Points, in no order, along strands that fork, close into loops and pass close to each other.
In the rows, 100 means zero.
Two points are linked if the straight distance between their rows is under 69.2. Some points are linked to none.
Z_301: 117,110,99,121,101,90,103,86,129,122,138,105,112,94,96,106,90,74,78,115,124,114,116,87,84,79,105,136,99,117,144,86,80,107,94,108,70,109
Z_732: 100,95,111,92,100,127,89,117,110,131,95,82,138,113,126,90,58,83,83,92,87,105,89,72,105,88,103,113,112,85,66,95,97,94,102,95,73,104
Z_959: 124,94,91,109,117,95,96,100,108,126,120,106,119,127,89,133,127,117,74,96,88,111,109,100,109,114,111,116,119,81,77,80,93,112,72,112,97,119
Z_135: 125,90,107,93,82,116,102,86,94,145,91,102,133,114,96,96,91,132,77,104,100,113,119,102,110,96,72,110,106,94,50,103,93,137,98,93,78,108
Z_396: 82,97,114,97,116,101,107,139,62,76,98,77,96,95,100,108,124,101,121,81,68,96,78,108,96,118,101,98,131,91,86,109,99,90,103,125,120,79
Z_745: 63,96,114,90,111,91,92,108,104,106,109,86,113,95,101,127,91,77,115,105,127,95,100,81,105,123,83,106,83,122,110,98,115,87,121,99,98,91
Z_147: 118,102,96,91,93,106,89,111,107,85,109,114,77,116,103,79,131,106,89,97,85,104,98,136,109,100,99,52,133,81,111,111,84,92,77,125,101,112
Z_129: 68,97,118,92,98,81,98,95,105,121,118,79,107,85,100,128,99,92,112,115,133,100,115,84,110,118,59,116,81,132,120,99,117,103,117,94,88,91
Z_756: 79,84,97,99,107,90,110,126,72,59,93,95,61,73,113,103,84,108,131,77,93,69,65,95,95,111,93,123,79,120,95,115,132,101,131,90,116,78
Z_297: 73,93,97,101,129,97,106,117,69,83,76,102,119,114,99,111,81,85,109,67,95,89,81,76,82,120,131,114,69,90,87,75,109,78,117,91,126,103
Z_713: 107,118,91,118,97,87,101,99,104,68,99,126,63,65,114,81,92,67,110,108,104,85,70,96,79,85,110,109,88,124,136,100,100,99,119,109,92,87
Z_96: 119,95,106,106,71,86,88,97,114,87,109,114,68,76,94,102,120,98,96,112,112,99,105,118,107,101,66,80,112,133,125,128,101,118,100,110,87,100
Z_362: 96,88,93,102,86,82,115,104,87,87,104,73,63,69,96,123,115,124,141,96,83,74,95,113,99,110,80,138,97,116,99,125,120,110,132,92,116,68
Z_697: 140,100,80,104,88,110,105,65,122,111,107,123,114,119,78,96,97,122,80,102,88,121,120,117,100,79,127,97,112,70,86,97,84,115,74,97,101,127
Z_925: 105,96,126,92,119,113,104,123,90,127,114,83,137,143,94,119,130,110,86,88,89,116,98,108,125,122,104,98,130,69,66,85,105,84,101,111,97,117
Z_725: 106,107,103,96,99,109,99,117,90,69,84,120,86,99,117,57,104,89,100,89,73,93,76,113,86,82,121,61,119,81,104,106,82,83,91,110,110,108
Z_667: 103,113,99,112,116,77,90,120,104,78,123,90,70,84,105,122,130,70,109,95,92,86,71,94,86,118,101,105,118,119,127,100,100,100,102,130,106,91
Z_379: 97,78,108,95,111,87,105,118,78,95,113,75,80,109,81,139,147,122,123,86,81,99,108,126,111,135,81,115,120,99,98,120,100,103,103,115,120,85
Z_183: 101,92,123,92,95,118,103,106,83,142,89,92,136,121,94,104,112,127,85,102,95,114,114,111,120,107,67,111,110,84,49,101,102,120,105,99,83,102
Z_265: 80,88,117,88,86,118,83,126,90,129,100,79,120,106,107,103,102,107,89,111,104,100,104,93,118,114,53,85,111,102,74,114,101,103,99,109,85,95
Z_889: 84,117,87,107,92,90,106,73,112,112,106,97,109,74,108,105,65,92,107,120,140,100,112,79,101,85,99,126,67,133,122,90,114,103,114,84,83,84
Z_682: 108,97,103,102,106,89,92,84,136,96,128,123,90,118,84,113,125,85,94,107,116,116,113,116,112,109,109,76,110,100,141,93,92,90,88,115,96,130
Z_600: 86,82,100,103,98,97,111,99,81,48,71,124,75,87,110,78,83,108,117,78,99,81,78,106,98,89,106,78,76,115,97,112,121,89,111,85,113,100
Z_36: 111,112,74,114,116,76,104,83,119,72,111,108,70,100,85,132,139,95,117,93,90,92,87,114,95,108,124,107,109,96,117,100,94,102,85,118,115,104
Z_708: 83,94,96,105,127,93,119,108,71,64,80,102,107,107,89,112,103,93,123,72,85,92,84,97,82,111,138,109,84,88,94,91,105,77,110,93,136,95
Z_222: 100,114,84,112,82,86,102,72,108,102,98,95,89,65,103,107,84,99,108,118,126,92,114,90,100,88,95,117,77,131,120,101,112,115,108,89,88,77
Z_524: 88,85,115,94,107,95,108,133,65,92,108,68,84,95,90,122,140,116,124,87,73,100,90,120,109,127,79,112,129,97,89,123,101,100,108,121,116,75
Z_623: 121,112,94,121,101,94,104,70,138,120,123,110,117,97,91,115,79,74,89,111,119,116,112,85,91,80,123,131,89,107,121,85,94,102,100,92,81,114
Z_86: 62,100,114,94,119,111,125,120,61,90,68,86,115,89,101,93,100,116,121,89,79,111,97,110,107,100,99,117,96,81,64,97,102,106,104,94,113,73
Z_721: 103,84,107,87,82,119,94,91,130,130,97,97,125,103,114,90,53,95,89,109,119,119,115,91,117,88,84,98,90,110,84,110,110,110,113,77,68,108
Z_983: 125,134,74,132,96,85,102,88,96,97,106,86,73,70,109,108,112,100,98,116,95,77,91,83,80,84,116,130,96,110,117,97,94,117,90,114,101,62
Z_403: 89,100,83,109,114,96,131,72,94,93,78,107,126,102,77,118,97,113,124,97,98,101,102,100,101,91,126,122,81,82,70,98,113,92,107,76,124,99
Z_587: 117,102,105,100,66,92,87,90,90,139,105,86,90,77,108,99,102,132,77,123,115,92,124,79,95,106,50,120,90,133,114,96,99,147,86,96,89,80
Z_989: 64,91,117,89,112,97,82,122,95,90,108,97,107,96,105,109,87,61,113,99,121,94,90,85,100,122,91,85,93,125,124,95,110,78,118,106,99,98
Z_169: 65,106,95,86,107,108,84,115,85,93,89,101,90,82,125,84,45,86,99,95,117,88,84,76,103,98,83,99,69,126,106,94,109,96,107,92,88,92
Z_201: 92,105,95,101,77,89,102,96,85,114,93,71,81,71,102,105,109,126,107,108,101,85,108,96,104,108,62,115,91,119,88,115,112,124,104,96,100,69
Z_940: 113,104,83,106,97,114,101,95,107,108,89,106,126,102,111,87,76,88,87,100,84,103,99,90,92,75,128,102,108,73,87,101,82,98,89,100,102,101
Z_612: 95,99,107,91,114,87,88,99,124,85,127,110,89,120,85,121,133,80,107,100,118,105,100,116,112,120,110,66,111,104,141,96,103,75,99,116,109,119
Z_42: 114,114,80,111,110,110,93,101,113,100,91,105,111,105,112,86,79,67,88,101,80,96,87,81,80,81,135,107,105,80,101,93,75,93,88,111,106,101
Z_73: 125,116,88,119,91,71,97,80,118,95,123,121,67,78,91,109,123,92,94,123,114,104,110,105,92,87,93,118,102,129,149,96,81,121,85,118,79,103
Z_912: 122,120,86,119,83,89,98,81,118,99,112,111,76,74,106,89,100,84,90,122,113,103,105,98,86,71,97,114,100,120,145,106,78,118,92,113,79,88
Z_924: 115,103,97,100,92,99,95,102,125,80,103,119,64,95,118,64,102,65,96,112,94,104,84,111,87,90,102,82,117,98,135,117,70,95,94,120,88,111
Z_132: 125,105,85,100,71,114,92,83,102,138,93,84,115,92,112,86,66,127,78,117,110,108,122,82,97,73,80,117,94,104,81,104,92,142,93,91,81,81
Z_358: 113,114,71,107,65,101,101,81,92,104,79,90,84,66,109,80,85,124,98,114,106,92,106,98,99,70,92,108,83,119,89,114,103,131,94,94,90,68
Z_971: 111,86,106,96,103,89,106,103,66,116,103,94,90,107,69,120,140,141,96,100,85,102,119,119,105,126,71,123,115,101,77,109,91,134,83,106,111,86
Z_501: 112,114,84,109,69,86,99,81,97,105,95,82,73,63,103,97,99,118,103,114,110,85,106,97,100,92,78,116,85,129,103,113,114,130,101,93,91,69
Z_997: 104,94,130,98,114,113,91,125,107,133,114,81,134,137,106,127,112,88,85,95,98,109,95,85,123,121,98,96,124,89,78,91,109,80,109,111,90,122
Z_873: 112,124,71,125,98,89,111,91,78,94,89,87,86,73,99,106,113,111,110,107,81,80,91,93,87,80,117,128,94,102,86,104,103,112,95,102,111,59
Z_494: 113,97,96,99,85,103,102,84,127,69,87,130,81,101,103,60,92,88,108,106,101,106,102,117,89,78,118,56,99,95,126,114,88,80,96,92,105,122
Z_712: 97,114,76,116,110,92,124,89,75,82,81,93,99,78,88,109,111,112,119,92,81,93,95,106,92,87,122,127,99,93,81,109,101,104,95,98,116,72
Z_645: 89,90,114,89,81,102,104,112,72,96,85,88,93,85,95,91,116,124,103,97,89,103,105,129,118,108,59,83,113,106,70,128,106,115,102,103,98,81
Z_7: 109,91,124,106,115,108,83,123,107,142,121,81,128,126,104,134,119,98,80,104,103,107,105,77,115,122,82,113,118,100,80,90,100,104,92,108,85,116
Z_489: 129,107,85,98,95,107,104,68,143,101,110,122,103,126,84,82,98,104,90,101,92,119,115,117,93,82,145,82,111,60,104,91,89,89,79,96,104,137
Z_331: 121,95,81,105,79,106,108,55,129,98,90,124,117,107,73,97,90,118,105,109,113,118,121,111,106,84,123,86,88,92,92,106,106,95,100,75,113,127
Z_107: 95,84,111,93,87,109,98,101,105,65,84,127,85,106,110,51,83,99,106,93,101,90,98,112,93,82,111,48,93,99,117,112,98,75,104,86,108,119
Z_896: 128,91,96,109,87,104,102,56,142,112,106,124,117,114,73,113,95,105,97,108,116,123,123,108,111,96,118,89,93,97,101,101,109,96,102,80,98,134
Z_833: 84,84,108,93,97,105,89,103,103,68,85,131,87,107,109,68,71,78,101,83,113,93,95,94,88,96,112,65,75,110,133,96,106,75,114,89,102,123
Z_938: 117,93,105,104,97,113,112,74,120,120,91,109,137,120,97,105,84,106,100,96,98,120,108,95,114,89,122,104,92,86,61,96,116,82,116,72,86,128
Z_165: 87,85,120,84,105,108,86,123,101,74,91,125,100,126,107,69,81,76,97,80,111,96,93,92,82,110,121,54,81,99,135,85,99,61,117,91,111,130
Z_282: 95,90,115,89,79,110,84,115,93,137,103,84,116,103,104,102,99,120,82,116,112,97,120,91,111,112,43,96,104,108,81,109,98,123,96,106,83,94
Z_633: 104,101,102,101,104,93,100,104,111,60,108,117,70,93,101,93,126,89,114,95,92,92,74,120,95,106,109,65,114,104,121,113,104,80,107,111,111,112
Z_658: 79,84,121,90,89,86,89,104,100,123,112,83,95,93,94,128,117,105,106,116,129,100,119,95,115,127,45,108,87,126,109,109,115,113,115,97,93,92
Z_731: 115,111,100,113,86,84,94,85,97,133,115,85,92,79,95,121,114,122,86,124,117,93,126,78,89,106,75,134,88,126,124,88,102,135,90,91,94,84
Z_311: 93,100,104,95,88,104,87,102,111,85,98,115,91,82,110,86,85,73,105,104,111,100,99,102,101,92,89,74,98,121,127,112,96,91,104,104,91,100
Z_87: 84,101,91,105,118,92,131,89,73,72,80,101,109,96,80,113,111,112,132,83,81,103,99,111,94,98,132,119,92,86,82,100,103,91,104,86,129,90
Z_312: 95,94,108,103,101,93,88,108,100,105,113,93,96,100,97,125,123,95,96,106,107,94,108,95,105,116,81,89,111,112,109,112,96,101,90,115,101,95
Z_595: 106,101,104,87,96,112,90,121,107,81,98,111,84,118,112,52,105,89,92,99,83,100,93,116,94,88,110,50,128,77,116,113,76,78,85,114,102,114
Z_498: 69,108,89,101,117,96,112,127,54,86,78,75,89,79,113,97,88,105,123,81,80,77,75,84,85,106,105,134,91,101,75,94,107,102,110,101,112,58
Z_15: 110,110,103,108,108,100,81,120,115,118,125,93,101,106,114,111,105,76,76,111,95,100,101,82,92,102,96,104,127,98,121,93,71,110,72,127,90,107
Z_461: 58,83,117,90,121,106,129,101,67,72,65,106,118,113,96,86,90,121,120,74,101,103,101,106,108,97,112,97,73,82,73,91,113,86,114,76,119,102
Z_255: 129,103,92,115,82,71,91,82,117,88,120,121,58,73,87,111,128,104,94,116,110,97,106,115,101,101,80,103,103,134,133,111,96,131,92,112,87,102
Z_722: 123,106,84,118,115,94,106,81,118,114,113,105,120,117,85,135,122,108,85,96,91,109,108,98,107,105,125,117,107,81,80,86,95,104,81,102,104,120
Z_345: 106,90,114,95,76,104,72,113,96,124,108,96,93,91,103,97,108,110,78,117,109,102,120,98,110,110,49,84,113,123,108,117,89,128,85,110,86,94
Z_834: 105,95,111,90,103,97,115,108,78,68,103,102,83,107,78,94,140,127,116,84,85,106,103,147,117,109,107,64,125,86,95,109,109,84,101,98,120,98
Z_628: 113,114,78,115,103,81,104,70,128,74,102,124,75,93,85,114,122,82,114,108,102,100,93,109,92,94,124,98,99,103,128,101,92,92,92,109,108,112
Z_496: 119,88,95,107,81,79,110,100,99,73,111,90,60,73,81,124,128,127,123,101,83,81,94,126,103,110,78,121,109,119,99,132,123,124,125,97,111,82
Z_12: 81,96,99,93,108,115,89,115,92,97,82,105,121,108,118,89,63,77,97,91,100,94,88,80,97,97,113,93,90,97,93,92,102,85,106,94,104,105
Z_106: 118,94,115,112,113,96,92,115,103,147,122,84,119,112,102,138,123,112,81,112,98,99,110,73,102,119,80,132,110,103,80,83,98,117,82,100,89,107
Z_66: 90,96,100,95,81,96,104,101,70,110,86,80,95,83,93,99,114,127,102,103,92,93,111,113,108,106,60,104,106,105,68,118,101,124,99,101,98,73
Z_418: 116,88,110,96,79,101,75,107,114,106,117,114,79,95,97,93,112,97,74,116,109,106,118,115,107,100,63,74,118,124,131,119,80,120,87,115,80,107
Z_832: 121,93,104,84,91,122,90,104,138,111,114,104,101,135,95,67,97,95,72,105,93,113,116,123,100,91,116,65,128,66,111,107,83,90,83,103,94,128
Z_432: 110,79,109,95,96,82,98,111,78,103,112,85,67,97,74,130,143,134,109,99,82,89,114,119,108,132,61,120,111,115,95,120,104,125,98,106,110,86
Z_448: 108,94,109,79,98,123,90,116,126,95,97,105,108,127,109,52,79,79,81,100,85,104,105,107,88,86,122,60,120,67,115,107,81,80,91,97,98,119
Z_619: 128,85,114,93,90,130,96,103,119,133,103,99,131,129,102,85,81,106,69,95,81,121,109,105,111,88,111,89,127,74,69,107,91,98,94,91,77,119
Z_361: 123,94,93,92,69,120,97,86,101,135,84,98,130,104,101,82,72,128,77,107,101,118,120,101,106,77,82,107,102,94,58,110,90,140,93,89,81,99
Z_841: 146,86,90,95,75,120,99,71,122,121,99,116,119,120,80,81,83,120,72,104,93,126,124,116,102,76,110,93,114,84,81,111,82,132,81,88,90,124
Z_209: 84,95,120,85,103,116,106,116,78,85,83,109,125,117,102,71,93,113,101,87,92,104,106,110,109,92,120,62,107,73,83,94,101,71,101,92,116,110
Z_225: 96,93,107,99,103,115,120,78,109,104,77,117,139,117,99,90,75,112,109,89,98,113,101,94,107,83,133,102,80,79,58,90,118,78,113,68,101,127
Z_504: 133,84,95,87,86,114,85,96,126,111,114,120,89,134,89,73,109,110,69,108,95,116,122,133,107,94,99,62,126,77,117,109,73,117,68,108,92,127
Z_860: 84,103,88,107,108,93,108,123,65,69,92,87,64,65,116,92,86,108,122,82,87,65,58,89,88,101,104,130,83,116,92,100,124,105,123,94,111,61
Z_967: 105,107,101,86,108,99,96,96,126,84,111,117,91,129,84,82,119,102,113,97,109,101,109,117,99,99,134,50,106,77,123,87,105,56,101,94,120,135
Z_14: 85,106,76,98,108,114,96,95,83,97,73,104,99,88,127,69,30,104,89,99,110,90,88,76,98,71,116,112,61,109,87,91,99,108,99,84,92,90
Z_423: 123,98,96,107,104,97,84,106,127,117,130,108,96,110,103,109,112,88,71,113,101,111,114,98,95,102,95,103,119,98,128,94,69,116,68,119,82,115
Z_78: 124,121,85,118,99,88,99,93,117,72,103,125,57,80,119,75,107,61,105,115,93,93,67,99,79,84,114,106,110,100,134,105,79,102,103,122,94,100
Z_624: 84,91,116,86,116,104,86,130,83,74,89,111,106,127,106,87,92,82,103,75,104,92,85,87,87,121,124,59,92,94,116,85,105,61,115,99,124,120
Z_261: 90,87,111,82,90,123,97,97,117,128,87,95,131,114,114,97,68,105,96,106,113,112,106,94,124,97,81,95,87,101,65,107,113,95,118,78,73,115
Z_414: 110,103,99,99,90,111,118,80,90,105,82,110,128,103,80,94,106,128,93,102,94,121,121,125,114,88,105,93,109,80,65,104,95,110,93,89,104,103
Z_126: 119,100,89,95,92,111,106,75,138,89,95,121,95,118,90,63,88,100,99,106,97,110,112,112,88,77,137,67,103,70,114,101,85,82,89,90,111,131
Z_768: 104,105,96,104,97,109,109,88,96,102,88,107,129,102,94,98,103,110,96,100,89,109,108,106,104,86,114,94,106,81,72,105,91,99,88,95,106,105
Z_175: 97,95,115,86,114,101,120,101,71,85,97,100,97,111,69,107,141,130,113,89,86,119,116,148,123,115,106,83,127,77,83,100,102,95,100,95,121,92
Z_569: 118,107,73,119,87,82,106,61,118,82,93,119,81,82,75,114,113,100,116,111,111,100,107,112,96,86,111,103,88,113,117,114,101,106,97,93,107,101
Z_273: 114,106,102,91,99,103,101,108,92,77,105,113,82,114,91,80,141,123,100,90,85,107,101,146,112,97,109,53,135,74,97,101,96,89,79,113,108,107
Z_705: 81,102,100,101,111,102,108,107,91,126,98,66,124,103,102,126,108,108,110,102,100,92,98,87,97,111,84,135,90,91,68,96,109,103,108,96,103,88
Z_728: 111,91,113,98,124,102,105,108,92,128,118,95,128,138,81,132,139,125,84,90,86,118,107,114,123,127,102,114,121,70,65,82,98,108,86,110,102,114
Z_149: 103,109,109,102,96,87,89,112,119,83,123,116,68,84,114,90,120,62,97,110,103,103,85,107,93,105,88,91,122,115,148,105,78,96,95,133,79,110
Z_24: 74,101,94,89,87,107,100,117,71,88,77,93,90,70,123,73,78,113,101,101,94,89,86,102,110,87,78,88,93,113,73,120,108,110,95,103,94,78
Z_488: 75,90,118,85,92,107,94,101,121,111,117,106,120,93,107,93,55,72,96,108,133,110,113,92,108,95,87,92,89,126,125,100,107,89,120,93,72,112
Z_577: 80,103,111,95,89,99,90,99,112,116,125,97,114,84,106,93,71,67,90,112,130,111,115,92,94,88,79,107,95,132,141,95,97,97,108,107,68,100
Z_329: 114,118,79,106,116,99,93,98,127,87,98,115,93,114,109,77,92,52,91,100,82,103,82,90,75,94,144,103,108,73,120,78,67,85,84,120,108,117
Z_661: 125,85,111,99,95,127,90,102,133,133,102,85,129,117,112,88,65,80,68,96,86,116,104,86,100,79,112,105,122,83,83,106,89,106,92,89,66,108
Z_241: 113,113,82,105,81,115,96,85,111,128,99,84,113,85,123,85,51,100,85,120,112,104,112,78,95,72,100,120,86,105,96,97,96,122,97,87,78,79
Z_820: 118,105,110,89,97,111,118,78,77,104,92,116,122,116,65,95,122,140,91,97,90,131,129,139,123,101,108,83,121,67,68,89,93,116,87,90,107,105
Z_566: 70,107,98,99,109,101,112,119,61,93,78,80,110,82,111,97,97,108,113,91,84,91,89,92,99,100,94,118,99,92,66,104,102,101,100,102,107,66
Z_995: 122,101,86,96,92,95,96,91,139,87,112,119,62,112,114,68,112,77,92,110,91,111,96,121,95,93,105,77,123,82,137,106,65,104,77,123,86,120
Z_528: 110,101,110,89,106,106,113,94,76,102,106,108,107,125,66,102,140,136,93,92,88,123,120,145,127,110,105,78,127,68,81,86,94,106,80,101,113,103
Z_755: 126,100,83,109,79,107,93,77,126,104,100,117,94,97,93,90,93,94,86,115,102,115,116,111,95,79,99,85,107,99,116,117,79,116,83,103,94,109
Z_984: 73,94,101,96,122,108,88,127,73,85,76,104,121,115,116,99,66,80,94,71,99,92,75,71,86,114,118,99,73,96,88,74,105,79,112,93,114,109
Z_43: 78,103,91,98,102,97,107,79,113,108,93,101,114,90,102,113,63,92,111,111,130,98,105,80,106,95,101,117,61,119,97,92,119,95,120,75,95,100
Z_138: 78,93,109,87,96,117,95,120,89,109,92,91,127,109,108,99,95,102,94,103,101,102,99,96,117,108,80,80,105,89,76,109,104,86,103,102,100,99
Z_313: 98,94,135,92,107,121,107,116,81,135,96,92,140,129,95,104,120,122,82,97,88,123,108,116,126,110,79,95,121,72,55,94,106,101,108,101,87,108
Z_340: 107,122,96,119,116,89,86,116,104,116,124,78,98,96,115,124,115,81,85,108,93,90,98,71,88,105,95,122,118,106,120,82,83,110,72,128,100,90
Z_383: 58,96,98,90,116,97,84,121,73,80,88,101,79,82,120,96,57,85,106,82,119,88,78,73,99,115,91,103,59,131,114,86,115,92,117,91,99,97
Z_283: 115,92,106,98,98,100,85,100,137,110,133,122,94,120,93,106,112,85,75,112,114,119,119,116,108,107,99,88,116,104,142,96,78,103,81,116,82,126
Z_93: 100,102,109,109,93,89,96,89,121,125,132,100,114,88,100,117,95,84,83,116,128,111,125,87,95,93,83,124,100,127,140,88,92,110,97,105,73,104
Z_662: 118,104,80,113,85,94,113,55,120,78,84,123,96,97,68,100,112,115,115,105,105,111,114,120,99,85,125,82,89,94,102,108,104,90,90,81,119,116
Z_81: 101,90,105,110,101,92,118,102,79,36,78,134,74,85,105,73,99,110,116,72,84,81,69,112,86,84,123,78,91,95,99,104,114,90,111,90,122,107
Z_769: 77,131,91,103,110,95,93,106,78,112,100,71,91,77,124,99,73,85,102,103,109,77,82,60,84,107,96,132,76,119,111,74,114,94,105,97,95,61
Z_804: 84,99,85,108,120,91,119,81,102,92,90,98,117,103,80,135,98,93,129,96,108,91,98,86,92,108,124,126,72,101,94,99,115,82,118,81,123,95
Z_230: 109,112,89,120,122,76,92,110,102,115,129,77,89,93,101,146,137,101,93,107,93,89,102,78,91,120,98,135,109,110,120,79,91,117,72,117,109,86
Z_10: 126,95,111,82,95,118,92,104,142,113,125,108,102,142,92,66,98,104,79,98,105,113,121,122,108,92,125,52,124,64,114,95,98,73,97,88,99,141
Z_281: 112,125,92,115,94,93,94,94,108,107,113,96,86,74,119,87,90,71,89,117,108,95,100,84,77,76,103,120,104,113,142,95,81,110,92,117,84,78
Z_35: 76,118,96,103,118,82,100,106,87,104,107,64,94,86,108,129,94,84,123,99,111,82,87,65,82,121,99,140,81,119,118,82,115,92,118,96,111,64
Z_738: 91,97,111,96,109,119,87,119,107,113,101,95,135,112,117,99,65,68,90,94,99,99,88,72,97,101,108,99,104,96,89,88,100,81,109,99,91,110
Z_296: 71,98,99,97,119,95,104,95,104,102,96,93,118,100,98,127,83,82,120,98,122,92,95,79,101,113,104,114,72,111,97,91,120,84,121,86,110,98
Z_758: 98,104,91,110,92,95,95,98,101,63,88,130,64,68,122,66,67,72,105,101,112,88,73,97,85,82,104,98,74,127,134,99,103,100,117,99,88,92
Z_626: 130,92,86,91,87,103,88,98,131,97,116,125,65,125,103,75,123,103,82,106,90,114,112,137,104,98,100,65,125,75,125,103,69,111,64,121,90,123
Z_888: 102,122,87,110,119,86,96,96,122,81,104,119,94,102,100,102,98,51,105,96,101,99,80,88,75,100,135,106,97,99,138,77,78,81,102,118,112,116
Z_140: 74,92,85,90,107,118,102,99,79,86,67,114,108,98,123,70,36,112,91,86,105,93,92,85,105,77,111,97,66,101,80,96,101,103,95,82,96,107
Z_545: 107,134,89,121,87,88,98,94,83,105,107,63,71,64,125,102,107,107,97,114,94,71,84,72,81,98,99,131,96,119,119,90,113,113,98,104,97,48
Z_686: 74,85,116,84,106,114,105,108,102,118,92,91,135,122,106,107,89,98,107,101,112,104,95,93,118,109,89,92,86,95,68,101,120,82,124,86,97,112
Z_286: 105,132,85,115,95,105,84,105,93,111,104,87,91,80,126,85,76,76,88,113,98,86,91,72,80,82,109,123,98,107,122,86,86,106,92,113,88,68
Z_263: 105,101,98,110,99,99,112,112,76,52,79,129,81,82,115,62,101,96,106,80,72,87,67,109,82,78,123,80,106,87,95,104,94,96,102,108,114,100
Z_797: 64,94,104,78,100,110,89,110,102,100,99,100,105,84,122,82,39,81,98,107,126,105,99,84,110,95,79,97,74,130,117,97,110,96,112,89,79,98
Z_480: 129,93,92,113,89,107,101,62,142,123,112,119,117,107,83,111,84,92,88,113,117,127,122,97,104,85,116,111,98,104,109,98,98,110,101,84,81,129
Z_625: 119,101,88,114,109,96,116,64,116,117,104,106,126,117,75,138,117,112,104,98,99,114,108,101,111,103,121,124,95,81,67,91,108,99,101,84,107,122
Z_114: 72,84,112,93,115,109,130,85,90,85,73,114,128,120,94,88,83,123,119,82,104,104,106,102,108,94,125,92,69,82,71,90,122,76,117,65,118,119
Z_527: 88,96,114,89,124,93,93,115,114,93,121,92,110,131,88,131,123,74,110,94,116,103,94,101,110,134,116,71,109,102,129,92,107,70,107,116,118,117
Z_679: 84,102,104,94,114,105,98,132,75,76,90,94,108,106,105,92,115,88,104,83,76,95,79,100,94,109,114,76,123,89,94,100,93,79,95,118,121,95
Z_153: 108,103,87,115,117,75,99,103,106,74,124,92,63,88,88,138,141,90,125,93,90,87,80,109,91,117,108,115,115,111,125,110,106,103,100,119,113,90
Z_459: 72,83,122,82,102,106,113,105,76,125,86,74,113,114,79,116,123,131,118,100,96,112,118,132,110,116,53,123,87,84,64,110,109,124,121,98,106,85
Z_250: 99,116,111,111,98,80,85,123,104,93,126,93,74,71,118,104,118,67,100,104,105,90,80,86,87,106,81,103,122,129,141,97,93,103,101,133,86,86
Z_247: 88,130,88,111,104,99,86,117,79,96,98,87,81,75,129,86,77,71,100,102,102,79,77,70,76,96,104,118,85,116,120,84,100,100,102,109,97,67
Z_914: 122,89,122,97,100,117,102,91,114,135,99,99,138,131,103,106,97,105,89,93,90,119,106,99,123,99,108,99,114,86,61,100,109,84,111,87,76,131
Z_825: 91,103,106,96,91,93,105,98,85,152,95,59,106,94,100,115,117,138,100,110,98,84,112,90,90,116,49,145,82,98,74,94,108,135,100,95,99,75
Z_34: 74,107,109,94,104,99,103,108,88,139,100,50,111,96,110,123,113,119,109,107,102,86,102,76,92,117,60,139,91,97,79,95,112,114,105,99,99,80
Z_821: 103,80,122,93,106,94,102,112,76,137,107,91,108,121,72,128,134,136,92,108,94,96,116,109,107,127,54,122,102,102,71,102,99,130,98,106,107,98
Z_631: 70,92,117,84,87,115,105,131,65,84,78,90,96,82,113,75,100,117,105,96,86,101,92,117,117,98,67,73,108,105,68,124,111,100,99,107,96,78
Z_218: 107,111,92,95,107,90,101,86,135,72,110,127,74,120,88,85,122,87,116,100,105,104,98,115,90,106,135,64,102,81,135,87,92,63,95,106,118,136
Z_549: 108,115,98,119,100,74,96,91,97,123,121,73,89,82,102,132,126,114,94,117,108,84,115,74,88,113,82,141,94,121,128,85,101,123,85,97,102,75
Z_186: 81,94,116,85,121,103,98,135,73,74,95,96,108,128,98,97,112,88,113,78,93,96,83,102,91,124,125,60,107,92,110,90,108,61,111,107,132,111
Z_234: 104,105,92,111,116,95,115,81,103,126,100,84,130,109,90,139,112,109,108,100,101,101,103,91,100,108,102,141,91,87,65,95,110,103,110,86,106,100
Z_999: 104,117,95,112,118,107,107,108,92,119,96,84,138,108,108,118,99,95,90,93,79,100,92,79,99,96,118,128,116,76,66,80,91,97,90,110,106,95
Z_27: 87,91,99,99,98,77,104,97,97,93,105,76,81,85,89,134,121,103,133,104,106,87,105,101,102,119,78,126,92,121,110,120,116,100,124,92,111,79
Z_616: 136,95,87,99,83,100,101,77,85,104,94,129,96,107,71,92,117,136,82,102,84,114,121,133,106,91,98,90,122,87,79,103,81,138,60,112,105,106
Z_554: 85,87,124,90,106,107,105,109,84,140,97,79,123,121,85,124,125,127,98,104,103,106,109,113,109,121,51,119,95,88,58,105,111,117,116,101,98,99
Z_302: 85,84,125,86,115,107,100,102,112,115,101,95,134,128,99,121,98,87,110,97,120,106,97,89,120,118,102,89,89,99,89,99,125,68,130,86,100,120
Z_904: 119,108,93,114,85,93,118,105,74,72,96,100,78,59,93,94,123,124,105,96,70,93,89,129,103,85,96,109,124,97,75,122,102,128,99,106,107,70
Z_665: 60,85,103,90,116,111,115,104,63,70,63,115,107,110,113,72,60,121,101,67,104,94,94,92,112,92,110,91,65,93,75,91,112,95,102,82,109,112
Z_335: 109,102,111,82,104,109,99,103,121,103,112,112,117,139,89,79,106,110,97,95,108,106,114,114,105,95,136,55,115,70,105,86,113,53,107,87,115,139
Z_702: 85,92,120,90,120,100,100,105,110,95,107,104,125,127,91,124,101,73,109,93,118,105,93,88,103,125,122,81,88,103,110,88,120,60,122,94,118,120
Z_580: 94,126,73,105,99,114,93,92,91,118,89,84,105,84,132,80,43,99,90,113,107,88,93,65,93,75,112,128,72,106,88,83,101,108,96,91,90,71
Z_112: 82,101,99,104,112,80,103,106,91,108,112,58,88,89,98,141,118,92,132,99,102,80,102,81,89,127,85,137,93,117,116,100,112,95,117,100,116,74
Z_617: 83,89,95,103,98,95,97,103,88,53,77,128,64,75,119,75,63,95,108,82,111,84,72,98,99,91,100,82,64,130,113,103,119,95,113,89,98,102
Z_206: 97,91,100,103,100,93,118,105,82,62,99,98,79,84,90,111,122,113,127,87,80,90,87,124,99,106,104,101,108,104,91,123,114,91,114,96,118,84
Z_220: 95,110,76,100,81,108,96,100,87,97,78,93,93,68,122,76,70,110,101,109,101,89,93,91,100,74,92,102,86,116,86,114,102,114,93,97,91,73
Z_557: 102,117,85,104,113,89,101,83,122,74,102,124,88,104,91,103,112,72,113,97,101,100,90,103,86,102,137,88,96,92,132,90,91,75,96,112,117,121
Z_252: 61,83,105,90,113,97,95,126,74,68,85,98,73,85,116,99,78,93,120,78,107,81,67,89,100,121,87,95,73,126,103,106,124,91,122,91,106,90

How many points has the smallest loop of links through each point below? Write 0 if it is on no loop.
Z_600 -> 13
Z_147 -> 6
Z_66 -> 8
Z_42 -> 20
Z_153 -> 16
Z_301 -> 0
Z_612 -> 0
Z_925 -> 0
